Points, in no order, along strands that fork, close into loops and pass close to each other.
Two points are linked if the straight distance between their rows is under 64.9. Some points are linked to none.
ziri: [-17  -4  -9 -20 -17 -12  -4  -2  11   1  24   1  12  -5   9 -12 -21 -15
  12  26   3]
gedi: [-21 -15   3  -8  -6  -3   4  26  -3   3   9 -20  -2  -5  -3  -7  -9  24
  42   0   0]
fik: [ -3  16  30  -5 -15   5  12 -10  -1  33  10 -23   6  -6 -17  -5 -26  32
  10 -32 -10]
repa: [-12  -6 -40 -12  19  -2  -5  14  -5 -23  -6  10 -13 -19  20 -17   7  -2
  -8   8  18]
Ven: [-13  13  14  -3  -2 -16 -21 -11 -22  10 -12 -32  -7 -11  -1 -10   7   5
 -35  -1 -12]
vatus: [  5   5   3   0 -10 -22   4   7   4  -4  13  54   3  14  16 -30 -10 -22
  -7  -8  18]
Malem: [  8  23   2   5   9  16 -15  -6 -13  25  -3 -44  -6 -24  -9  -2  15   5
 -28   5  -6]
buz: [ 11  24  34   3   5  24  15  17   4  22  18  28   7  16 -15   3  -8  29
  23   7  -1]
fifir: [ -6 -21  17   8 -35 -14  -3  -5 -15 -19   4   1  -6  28  25 -12  -2 -18
  13  14 -10]
Nazab: [-13  -7   1 -11   3 -32   7  -6   8  21 -14 -16   9 -10 -33  19  -7  26
   4 -37  -8]
tusi: [-14   5 -26 -25   8  -6  -4  22 -12 -22  11  21 -24   2  22 -35 -10   7
   5   6  16]
tomem: [-27  -3  -1 -29 -26 -32   0 -28  15 -13  18  12   5  10   3   6 -14 -21
 -12  32 -12]
seku: [ -7  -1 -16 -23  26   9  -3 -19  25 -16 -10 -10  -2  10 -34  16 -16   9
   6   0  -2]
Gufu: [ 22  -3 -34  16  20  -5  -3  20   5   3 -19  -4  -4 -50   1  17  17  -4
 -20  -1  27]
benum: [-13  -9  16   3 -18  -7   7   4  -1  -2  21   9   5  16   4  24   6  12
  21  37 -14]
zabe: [ 22   9  -8  -4   1  17  -4  18  17  -2  -9  17 -14 -15 -24 -17 -16 -21
  -3 -17  22]
pamu: [ 18  -2  -9  17  -3  -8 -17  16 -25  -7  -8  19   4  -8  30 -12   7 -30
 -22  12  23]
Nagid: [ 25   1 -16  -5 -14  -8   3  19   6   7  -2  23  -1 -41 -14  -3  -7 -28
 -15   1  24]
posa: [  4  -1   5   4  -6  10  -2  38 -11  20  13   3   8 -15  13 -22 -11  10
  32   0  17]
mudo: [-14 -17 -33 -10 -15  10   4  -9   3   9  11 -39   7 -16   6  17  12  -5
   9  20 -13]
leli: [ 30   6 -22   7   3 -20 -10  12   6  19 -11   1  13 -44 -11  26  13 -24
 -26  20  20]
fazo: [ 12  16  42  16  -1  17   4 -18   7 -16   4  23 -10  32  -7  10   1   3
  -7  -2  -9]
sel: [ 16   4  15   4  -9   9  -4 -39  13  13 -10 -31  21 -10 -12   1 -19 -17
 -10 -25  -7]
Tezag: [ 12  12 -15 -22 -19  20  -3  19 -17  20  16  -1  -5  -9 -33  17  -6  10
   5  27   3]
sipu: [  1  -8  10  -6 -14 -30   9  14 -11  11 -28 -19 -12   0 -29   1  -5  22
   3 -50  -7]
bir: [  3  24 -12  -3  31  18  -6  17 -12  16   3   3 -11  -9  -6  -1   6  27
  -7   0   9]
fepi: [  0  19  49  17  29   7  -3  17 -25   6 -13  13  13  15  23 -27 -11  26
  17 -14  -8]
Ved: [  5  33  14 -11  33  11  -2  12 -15  26 -14  -9   2   2 -30   7   2  36
 -11  -9 -12]
pafiz: [ -6 -13  29   9   6 -25   1   5  -3  -5  -4  18  15  26  -8  33   8  20
  21  12 -10]
nek: [ 16  20  39  -1  14   0  -9   2 -40   8 -29   3  22  25   0  -9  -7  18
  -1 -14 -15]
Mise: [-14 -17 -58 -12  14  14  13 -13  23  -3   5 -26   6 -21   7  17  18  -5
  11   7  -7]
detev: [  0   3  58  27 -13  -5  -4 -10  -3 -12   7  15  -4  20  14   3   7   1
  -3  15 -13]
beto: [ -1  19  19   2  12   6  23  -9   0  32   4   7   9  11 -11  -3 -15  32
   5 -51  -9]
digal: [ -8  22  19  -1  24   4   6 -36   3  11   8   8  18  17  15 -10 -26  16
  -6 -37  -2]
kabom: [ 17   7  27  10  -3  25   9  -9  -2   9   1  10  12  24 -21  15  -3  17
  14  -6 -10]
Viru: [-17 -25   7 -13 -45 -19  -1  16 -14  -6   4 -32 -12  -1   2  -7  -1   9
  30   4 -11]
ripav: [ -2   2  27  11   6   8  -6 -18   1   2  -7  -8  18   8  22 -27 -31  -2
  16 -29   3]
Pel: [-23 -15  17  11 -36  -8   0  10  -1  -4  16 -34 -23 -15  14 -13   8   5
   7   6 -10]
ges: [ 24   7  -7   6 -18   6  -8  20 -49  14   9   7  11  -7  20   0   9  -7
 -12  26  11]
fabok: [  9 -11 -18 -19 -31  18   8  -2  18   9   2 -24  -5 -15 -39   8 -12 -17
   6   1  -5]
Mim: [ 14 -20 -21   2  -3  22  17  -5   1   0  -1  14  15  25  -1 -10  -6  -4
  23 -36   7]
lav: [ -4   5 -17  12  20   4  11 -20  21  17   7   0   2   0   2  -1  22   7
 -26 -25   2]
gofi: [  8 -14   9  17  -3 -23  -9  14  -6 -13  -2  39  16  11  28 -10   6 -29
  -1  12  13]
lesu: [ -2  -9  -6 -12 -33   1  10 -32  29   9   1 -29  11 -12 -23   8 -11 -27
  -8 -10 -11]
sar: [ -7  -2  22 -15   0 -24  -5 -26 -18 -38 -20   9 -14  36  -3   2 -14  11
   5 -21 -10]
Ril: [ -7  -8 -14 -15  20 -11   8   9  24   4 -14  -3  -1  -5 -37  13  -8  23
  14 -21   1]
Donar: [ 14 -30 -15   9 -11  -1  13  16  20  -6  -8  30  13  -1   5 -16  -2 -24
  23 -26  15]
bug: [ -9 -15 -23  -8  18  19   1 -13  11 -31 -18 -14 -19  12 -14   9   3   5
  -2 -12  -9]
suno: [ 22  -7 -42 -23 -29  24   9  14  -1   2   8  -1  -2 -18 -21  13  -6 -12
   8  13  10]
Senu: [-17 -28  -9   6 -22   4  15 -17  17  -9   9 -19  -8   1  11 -11   1   3
   6 -31  -6]
mifib: [  5  11 -12  -4  28  -9   4   8  23  -1   5  49  12  -3   7 -23 -18 -23
  -2  -6  28]
komab: [ 10  14 -34 -20  -5  19  -4   4 -26  10  21  -1  -3  -3  -1  27   7   7
  -2  49   1]
Dor: [  7 -13   5   9 -17  -5  -6 -14   2 -21  -6  14  17  23  19 -11 -10 -41
   5   2   2]
lili: [ 13  16 -24   6  32   0  -8  29 -13   6 -10   6 -19 -37   8   0  10  15
 -30  -4  28]
Bito: [ -2  13  19  -4  17 -15 -23  11 -37   1 -19  -8   2   6   6 -20   3   7
 -18   1  -8]
safi: [-31 -20   4  -2   9 -42  -3   0  15 -33 -13  -9 -19  -5  26 -33  -1   4
   5 -23  -1]
fode: [ 20  13  13   7 -12  19 -12  -2 -30  18   5  -3  23  11   4   8  12 -13
  -2  30  -9]
sufuf: [-25 -20 -21   2  21 -20  -6  -1  17 -27 -19  -9 -12 -20  17 -20  14 -14
 -14  -7   1]
tol: [  7  23  40  14  14  -3   1  23  -8  17   4  30   0   9   1 -13  -2  11
  -1  -6   4]
Zarod: [-21 -22 -21  -1 -26  -6   5  14  -6   6  14 -29 -18 -31  14  17  19   4
   3  26  -4]
Nimi: [ 15  -9 -37   8  14  22  18 -13  15   3   1  17   8   9   0  -2  14  -4
  -8 -32   8]
Pabi: [ 10  -3  25  12  -7   1 -11  18 -10   3  -6  -5  20   3  19 -34 -24 -16
  26  -9   9]
mogo: [-11   0  -8   7  14 -21 -18  -1   3   3  -5 -13  12 -15  14  13  14 -14
 -12  36  -1]
pubor: [ -4 -11  49  18 -20  -9  -3 -15   1 -21  -6 -14  -3  12  10   9  -8  -5
  18   5 -16]
teput: [-15 -13 -20 -11  -7  -1  13  -9   0  -6  21  13   7  29   2  35  17   1
   9  37 -13]
mepi: [  9  12 -12  23  35  15   4 -34  24   9  -2 -12  11   6   3  23  34   2
 -14   6  -7]
dobir: [-28 -20   3  15 -34   7  20 -11  23   0  29 -18 -26  -6  12   0  16  11
   2  -6 -12]
Doz: [ -6  22   5 -13   8   7  -7 -12   9  -3   5  -6  -9   3 -23   6 -10   3
 -15  17  -9]
tenag: [-14  12  17 -18  -6 -22 -17 -17   1 -11   5   3  -6  10 -12  11  -6 -14
 -26  35 -12]
rav: [ 17  20 -11 -12  26   4  -9  14  -4 -12 -16  37  -9  12 -12 -18 -16 -15
 -20  -9  20]
vuni: [  4   7   8  17  21  -1 -17   9 -19 -22 -13  18 -19  14   5  21  29   2
 -25  34  -1]
pip: [ -3  -3  27   3 -28 -12   8  10  11   9  -3 -30 -16 -18 -21  -8 -16  15
  19 -32  -6]
vobet: [ 15   7  11  33   8  20  -3  -3  -8   2   0   6  -5   7   8  38  42  -1
 -16  31  -6]
gopen: [-35   3   1 -15  -1 -21  -6   3  15 -28  17   7 -31   1  26 -42  -6   4
   1   2   6]
ziga: [ 15  -2   4  28  16  26  -4 -23  16 -11  -9 -15  -1   7   4  21  20 -20
  -8  10  -7]
liv: [  0 -17 -52   1  32  19  10 -13  26 -15 -12  -2  -1  -9   4   9  22  -6
   2 -10   3]
Som: [ 10  -2 -37 -12   3  32   8 -13  -5  -8  16  14   4  21   2  29  10 -12
   1  31  -3]

A fork is a point with three links, a tip a point with one. Leave the first point through the second and follow the links. Name the first fork or tip that comes.
posa, Pabi: seku
mifib, rav: Ved
fik, beto: Pel
pafiz, benum: sel

A piece is all that can be reached along the links. How many separate loops has the piece of each point below (a circle has one, a figure eight two, a Y none), and how many tips (points with one link)?
dobir: loops 1, tips 4
lesu: loops 0, tips 2
safi: loops 1, tips 0
fepi: loops 0, tips 3

A tip is a point with one link. Name the tips that can be reached along the links from each point below, in the order of the rows.
ripav: ziri, Donar, Senu, vuni
fepi: Malem, Ved, fode
komab: sel, pafiz
